Points, in no order, along strands that fork and pass close to each other.
(in the rows, 128 means zero)
Points whose rows are less than 52.9 apart are linked; no others are. Some points are linked to none.
Z_201: [179 103 108 102 117 123  94 105  95 114  95]
Z_954: [140 119 144  92 127 120 111 139 118 143  49]
Z_376: [152 167 119 176  93 108  72  84 112 113 156]
Z_72: [159 112 161  75  99 127 182 130  87  95 120]
Z_872: [162 165 130 177  72  94  86  83 132 116 156]
Z_76: [123 121 123 115 148 137 120 146 128 145  95]
Z_576: [156 106 141 100 145 162 135 135  76 100 105]
Z_894: [161  98 119 110 150 170 121 130  74  99 122]
Z_991: [144 137  98 157 133 136  81  92 107 126 140]
Z_513: [168 124 119 132  74  81 117  90 162 144 144]
Z_230: [110 121 131 126 171 157 120 157 133 141  97]
Z_118: [ 80 145  97 174 125 118 143 128 164 133 204]
Z_119: [156 112  95 155 132 149 116  97 113 111 190]
Z_809: [ 92 115 111 133 158 153 159 165 144 137 160]
Z_957: [102 144 112 132 145 114  91 131 150 167  77]
Z_349: [167  99 123  98 113 134 143 130 112 117 147]
Z_979: [183 104 121  89  88  91 110 109 121 131  89]
Z_97: [121 180 126 181  85  97  99 109 141 126 175]
Z_440: [124 136 192  99 141 144 167 129  94  99  63]
Z_304: [141 128 176  79 108 127 198 123  90  92 113]
Z_361: [111 133 168  77 105 109 203 159 136 135 112]
Z_801: [169 102 140  84 110 129 148 130  95 107 122]
Z_611: [106 111 104 127 142 143 157 149 144 138 173]
Z_43: [148 105 113 121 103 117 152 126 159 141 182]
Z_40: [ 66 119 118 166 199 167 112 160 152 136 124]
Z_884: [149 134 101 173 125 140 105  91 117 110 192]
Z_609: [136 129 170  87 135 126 129 146 107 129  43]
Z_185: [136 103 142  82 100 115 194 157 146 133 163]
Z_786: [ 79 126 101 132 119 103 167 156 184 155 179]
Z_684: [128 115 141  90 123 130 169 154 120 133 127]
Z_89: [162 161 132 164  60  77  89  84 147 133 146]
Z_542: [ 61 130 105 167 181 150 119 153 160 141 128]
Z_850: [121 134 106 128 114 104 130 120 157 154 145]
Z_693: [ 95 142 186  87 127 127 207 151 124 119  99]
Z_192: [137 123 114 117 143 133  93 123 120 147  82]
Z_380: [122 145 102 179 125 135 119 102 132 117 208]
Z_750: [103 116 111 117 107 102 180 154 185 150 190]
Z_217: [177  91 111 116 118 138 137 114 111 109 173]
Z_882: [148 124 118 104 130 115  89 124 116 147  55]
Z_581: [106 149 110 154 155 128  73 118 134 155  81]
Z_407: [122 143 104 160 162 145  65 104 115 143  85]
Z_233: [159  99  97 137 134 154 129 110 111 111 188]
Z_503: [ 79 135  95 154 126 113 150 139 175 146 188]
Z_172: [124 132 189  89 136 129 148 141 109 118  42]
Z_849: [ 88 174 104 176 123 113  98 117 140 141 154]
Z_494: [170 111 120  86  85  86 120 114 142 145 106]
Z_885: [ 74 154  96 173 150 132 114 130 147 141 151]
Z_219: [169  97 103 122 141 157 102 111  87 109 137]
Z_719: [131 121 181 113 175 167 123 146  94 100  67]
Z_120: [178 100 100 121 126 134  93  99  93 110 125]
Z_60: [146 161 107 176 113 127  72  80 102 112 152]
Z_92: [ 99 116 146 137 192 169 113 170 131 129  95]
Z_744: [177 106 114  91 106 106 102 109 106 126  84]
Z_517: [111 174 113 175 111 111  94 105 134 133 157]
Z_996: [153  97 128  98  95 114 182 144 157 134 180]
Z_145: [129 133 181  86 123 133 186 126  90 100  89]
Z_55: [105 154 113 130 125  97  91 125 157 174  74]
Z_319: [135 135  97 147 151 145  80 103 107 132 118]
Z_18: [ 97 126 181 119 175 163 151 171 125 118  86]
Z_926: [101 134 182 100 143 144 191 156 117 112 104]
Z_31: [164 114 122 102  76  75 131 109 163 155 127]
Z_568: [165 146 132 155  57  75 111  82 166 137 151]
Z_171: [128 107 112 127 163 167 129 140 108 123 142]
Z_916: [ 96 120 182 126 192 169 132 173 129 111  88]
Z_897: [ 93 162 108 136 113  84 104 123 168 174 100]
Z_606: [ 84 112 138 157 207 173 102 166 145 128 105]
Z_340: [ 92 131 193 111 168 163 180 157 121 105  99]
Z_867: [129 190 147 192  67  99  92 125 137 116 182]
Z_873: [ 49 144 100 182 169 135 115 146 160 143 133]
Z_723: [146 114 160 109 159 166 126 139  76  95  75]
Z_959: [102 142 100 177 120 125 135 116 152 126 212]
Z_87: [136 117 159  76  91 108 202 152 135 128 141]
Z_753: [131 114 102 129 127 134 145 129 143 133 183]

A fork is a point with three links, a tip a point with one. Leave the first point through the second and follow the links. Name the first fork or tip that comes.
Z_581; Z_957 | Z_897
Z_996; Z_43 | Z_809
Z_380; Z_959 | Z_750
Z_361; Z_693 | Z_92
Z_542; Z_873 | Z_867
Z_894; Z_576 | Z_719

Name the points in between on the shortest way along the links from the first point to the second, in order.
Z_517; Z_606 | Z_849 > Z_885 > Z_873 > Z_542 > Z_40
Z_118; Z_349 | Z_959 > Z_380 > Z_884 > Z_119 > Z_233 > Z_217
Z_576; Z_201 | Z_894 > Z_219 > Z_120
Z_897; Z_581 | Z_55 > Z_957
